Each row is a point on a tangle of strands that fork, close into loops and nearly touch. The rows are in no order.
(in the rows, 128 means zero)
Points whose rows are less than 106 apart are linked; no others are. Some points are linked to none.
z_721: [126 105 174 161 133 192 166 131 118 133 104  65 146  80 102  64 175 147
 116 113 111 107 119]
z_979: [ 90 140 150 142 125 210 112 121 152 104 105 116 103 205 132 124 136 184
 100 112 119 175  94]
z_340: [153 133  97 109 119 130 126 173 119 134 155 125 138  74 143 201 152 137
 149  61 144 186 161]
z_900: [ 85  95 153 176 113 141 169 146 104  99 127  91 188  94 102  93 151 140
 115 102 138 121  81]
z_129: [119 150 154 146  91 136 105 150 118 125 105  88 117  88 120  95 174 159
 169  41 112 143 119]
z_818: [128 143  93 126 115  65 104 157  96 155 128 125 134 103 137 130 157 108
 211  60 141 140 157]
z_886: [106 185 107 151 118 145 141 158  94 158 134 140 151 169 125 128 109 159
 150  58 122 186  89]
z_256: [ 43 118 145 166  95 113 121 147 126  92 102  80 182  92 114 118 168 135
 115 105 133 150  94]
z_695: [101 162 122 105 103 171 103 129 153  83 134 131 121 100 158 203 139 161
 114  92 140 212 141]
z_823: [132 114 134 115 105 144 141 100 145  99 158 181 108 165 124 161  82 142
 127 149 163 129  91]
z_413: [103  76 155 167 140 110 168 145 114 112  89 110 193 104 112  59 158 117
  49 157 108  77 111]
z_170: [120 174 141 132  92 148 105 147 114 128 141 119 111 117 129 128 131 159
 190  46 130 176 118]
z_351: [ 54 142 124 156 105  96 117 161 116 117 115 119 174 120 121 148 150 128
 127  97 152 165 109]
z_261: [ 96 144 166 120 131 209 127  84 111  82 158  69 114 104 113  98 146 121
 164 146 147 152 135]
z_263: [136 114 106 107 163 111  97 137 106 145  92  93 109 118 151 158 177 109
 151 134 134 132 225]
z_888: [ 61 142 111  97 206  99 129  98 132 142 116  90 145 173 137 100 127  73
  88 169 110 120 178]
z_155: [150 177 111 130 115 160 137 137  98 159 157 143 117 144 120 139 110 144
 187  58 148 166 110]
z_683: [134 106 155 154  94 118 156 121 151 119 127 135 146 143 108 107  89 166
 103 104 104 111  46]
z_810: [129 138 139 166 108 130 139 126 119 145 104 125 163 156 127  80 108 158
 118  89  88 122  62]
z_8: [151  84 130 129  98  85 140 131 117 121 139 142 136 100 108 129 140 122
 136 122 163  83 132]
z_399: [ 80 161  95 131 137  70 107 110 140 130 100 157 135 205 149 131 110 106
  85 161 129 138 133]
z_494: [101 155 132 141 104 105  93 152 117 134  96  82 137  61 129 130 183 139
 150  55 111 162 154]
z_705: [125 125 109 144 138 102 142 181  96 152  83 156 148 168 109 151 136 171
  57  86 114 151 131]
z_401: [196 115 114 125 161 146 168 148 157 158 151 176 115 136 128 160  96 125
  74 185 117 121 132]
z_748: [ 98 163 114 112 115  97  90 129 110 133 131 101 123  86 147 142 156 103
 233  75 140 168 174]
z_786: [171 144  97 133 152 181 187 158  90 167 168 137 143 127 116 170 117 139
 147 106 162 154 140]
z_901: [108  78 137 126 142 117 131 151 137 101 109 131 125 145 131 155 159 121
  75 173 160 108 179]
z_105: [157 126 150 119 142  88  86 140 188 125 118 130  75 113 113 121  86 125
 136 206  96 116 112]
z_548: [129 144  89 142 145  67 143 136 102 178 105 144 176 135 136  99 139  98
 116 135 110 107 146]
z_416: [154 143 101 102 182 111 112 135 153 168  97 151 100 157 142 110 119 123
  66 168  81 122 147]
z_635: [115 110 169 102  92 186 116 102 133  72 146 133  90 141 106 134 138 160
 144 137 161 140 111]
z_88: [162 157 135 127  89 118 112 117 116 126 165 152 109 117 134 102 115 121
 207  61 141 104 115]
z_348: [109 160 118 105 111 135  89 127 130 120 126  78 123  61 144 132 170 122
 174  67 118 190 182]
z_960: [ 93 168 133 148 127 122 128 126 100 159  90 105 150 146 124  77 141 133
 138  84  98 131 112]
z_755: [125 135 160 147 125 179 149  98 128 144 126  77 133 101 111  45 135 124
 141 109 101  85  84]
z_225: [119  73 164 146 144 138 160 140 145 102  98 110 140 100 110  82 170 117
  55 170 124  73 139]
z_732: [162 144 166 127 107 167 102 104 188 114 132 135  78 129 121  99  84 158
 133 144  90 130  72]
z_898: [100 130 162 154 107 182 153  92 133 100 148  96 141 110 106  81 133 131
 149 124 133 114  71]
z_52: [150 115  89 110 160 136 115 153  89 131 121 122 118 138 155 212 158 113
 146 139 158 149 194]
z_526: [126  93 153 119 151 146 135 115 165  94 135 128 118 146 138 119 110 106
  64 209 128 106 124]
z_117: [164 167 115 117 117 128 114  95 122 130 182 165 109 142 147 127  84  98
 203 111 143 121 118]
z_301: [146  96 141  97 142 126  96 118 120 108  88  76  92 105 121 126 185 127
 144 137 134 117 227]
z_846: [186 124  94 122 180 115 161 134 129 173 156 164 125 134 149 163  83  94
 109 208 122 112 134]
z_571: [136  79 166 133 120 122 140 130 173  98 116 127 118 119 112  99 134 129
  54 185 114  72 102]
z_292: [142 162  92 129 181 102 136 142 127 190 110 153 152 140 138 103 106 110
  94 171  81 114 137]
z_537: [164  94 139  91 114 117  88  83 144  89 149 158  89 138 157 168 102 107
 156 189 136  92 145]
z_66: [162 121  93 115 149 174 170 175 105 129 176 138 139  97 126 218 128 140
 148  91 168 187 163]
z_547: [107  82 158 111  66 109 133 134 153  83 117 165 111 170 111 158  89 185
  91 102 158 119  74]
z_2: [114 116 152  81  74 181  94 114 123  62 151 141 105 136 126 165 117 157
 190 127 167 168 137]
z_354: [109  96 121 121 121 116 111 130 136  96 119 154 118 171 131 182 137 139
  87 168 167 137 144]
z_510: [ 70 162 119 115 109 172 113 117 141  98 156 102 149  63 171 166 159 114
 121  97 139 197 142]
z_704: [131 102 171 137  92 152 139  94 152  97 162 120 121 104 109  95 114 138
 141 137 128  82  75]
z_530: [147  93 143 120 125 175 171 128 155 104 162 167 106 171 120 164  78 158
  62 166 154 133  88]
z_608: [ 88 143  96 122 130  49  87 114 125 133 102 145 120 186 156 149 125  91
 146 147 147 118 159]
z_602: [139 145 118 132 130 105 108 130 144 152  97 159 116 168 127 111 115 141
  77 124  95 120 113]
z_796: [112 151  98 111 161  87 116 125  90 177 103 110 124 135 136 122 163  98
 154 124 128 114 201]
z_254: [164 101 142  94 135  97  90 101 171 101 134 125  81 105 140 146  84 107
 151 231 114 111 141]
z_955: [185 150 140 151 123 156 149 123 120 184 114 118 143 112 127  54 111 163
 153  69  60  89  84]
z_450: [101 138 131  82  84 192  73 121 130  62 136 140 112 111 147 203 122 145
 160 126 145 210 168]
z_863: [159 117 150 154 124 144 158 134 100 172  95 106 163  84 113  42 151 163
 127  77  67  80 108]
z_202: [167 115 103 118 167 128 137  98 116 132 142 145 113 144 149 163 116  88
 126 189 143 113 166]
z_158: [148 103 181 140  75 134 116 107 187 100 140 137  99 120 110  97  83 166
 122 119 107  99  46]
z_205: [157 140  99 146 166 183 190 125  99 162 186 143 148 133 126 142 113  94
 127 160 153 124 133]
z_161: [182  93 144 121 144 150 172 151 182 121 157 166 104 135 120 166  69 146
  59 184 118 117  86]
z_378: [157 104 140 104 120 147 106 110 117 103 126 116  97 120 122 140 159 130
 163 142 148 120 177]
z_38: [144 141 142 120 147 115  87 154 187 135 104 130  82 150 125  99  71 136
 100 195  74 143  80]
z_210: [167  77 154 136  96  62 127 131 165 127 111 132 139  62 110  96 142 126
 109 151 102  63 113]
z_293: [ 99 114 102 115 118  81  99 129 104 131 121 155 128 156 161 189 126  99
 174 142 172 116 155]
z_856: [ 93 113 103 121 194  74 138 111 111 153 109 102 149 140 142 113 147  63
 107 182 125  85 194]
z_584: [ 55 165 116 109 174  93 108 102 142 142 107 118 136 203 146  88 110 102
  80 159  92 139 129]
z_237: [142 129 136 121 106 112 113 104 160 121 130 172 104 161 133 131 102 136
 108 150 122 116  94]
z_745: [124 171 139 126 128 138 121  93 134 145 125 125 106 146 124  75 118 127
 143 101  99 121 117]
z_67: [119  80 145 114  91 131 106 140 146  80 111 147  88 164 118 172 130 175
  91 123 160 138 132]
z_255: [ 76 169  93 156 113 113 145 172 100 137 145 130 179 138 125 166 108 150
 129  45 132 212  79]
z_374: [145 161 113 103 145 156 116  92 120 129 136 143  96 181 140 131 115 112
 145 139 139 160 156]
z_795: [148  65 150 126  99  59 119 119 157 106 135 142 125  78 124 137 129 115
 129 171 143  60 125]
z_873: [134 142  97 143 156 118 167 127 100 164 143 141 164 125 126 123 129  94
 141 148 141 110 128]
z_529: [182 156 112 118 106  89  97 139 112 144 134 144  97 126 131 122 144 126
 209  46 137 116 166]
z_191: [153 147  72 131 179  61 137 135 137 190 136 163 145 146 153 149  86  85
 112 189 112 109 129]
z_890: [ 73 166 112 144 133 114 122 134 106 148 112 111 146 133 126 126 148 121
 137 104 139 153 137]
z_696: [150 144  84 118 126 131 124 117 104 147 175 180 123 165 153 169  85  93
 192 127 166 144 133]
z_817: [116 127 127 139 137 170 135 156 117 116 132 120 128 120 115 160 154 138
 108 127 159 168 151]
z_468: [135  97 130 154 156  88 151 141 108 146  83 121 181  86 118  50 145 128
  58 153  64  71 129]
z_29: [121 147 103 113 195 102 148 112  99 184 122  95 146 119 128  92 148  77
 132 148 106  81 203]
z_557: [131 137 119 139 140 159 150 170 125 136 141 106 143  64 130 165 167 137
 115  90 137 172 157]
z_459: [108  91 167 149 129 157 154 157 128 104 102  76 138  78 105  96 183 132
  88 137 139 106 146]
z_717: [167 135 112 109 154 162 124 147 106 128 114 134 103 141 132 186 151 154
 126 126 146 175 187]
z_22: [137 113 118 144 109 110 161 142 105 139 149 136 146 115  95 123 139 134
 148  76 149 114 107]
z_167: [175 144 123 144 120 132 169 139  95 184 142 133 155 113 103 100 116 145
 151  53 107 108  96]
z_669: [124 129  86 130 133  99 130 148  92 143 158 158 151 146 137 184 124 103
 176 113 178 147 136]
z_504: [ 80 125 140 175 111 130 152 111 120 112 146 109 175 136 111  92 128 122
 127 135 136 111  63]
z_931: [149 122 106  96 150 123 105  86 145 111 156 162 109 165 163 187  82  99
 139 215 135 123 135]
z_245: [116 162 164 121 126 138  91  91 177 119 116 122  87 158 143  71  89 134
 132 139  85 123  80]
z_626: [158 115 137 146 112  90 147 123 126 148 114 113 150  80 103  72 147 132
 121 108 100  69 101]
z_757: [107 104 162 120 126 186 127  94 150  74 139 112 116 147 119 109 133 132
  98 177 143 120 109]

How many points has the smallest loop of links through each point below? Write - if it is on no loop.
z_890 => 11
z_161 => 10
z_732 => 7
z_22 => 8
z_340 => -

A piece is all that can be reached along the links. How many separate loops has the piece of each point below (a circle has one, a figure eight two, a Y none), and how many tips (points with one link)?
z_301 => loops 1, tips 3
z_757 => loops 2, tips 2
z_354 => loops 0, tips 2
z_22 => loops 1, tips 0

A tip is a point with one link. Name the tips that can be reached along the links from each point below, in the order of the rows.
z_256 => z_510, z_468
z_340 => z_378, z_38, z_255
z_354 => z_901, z_547
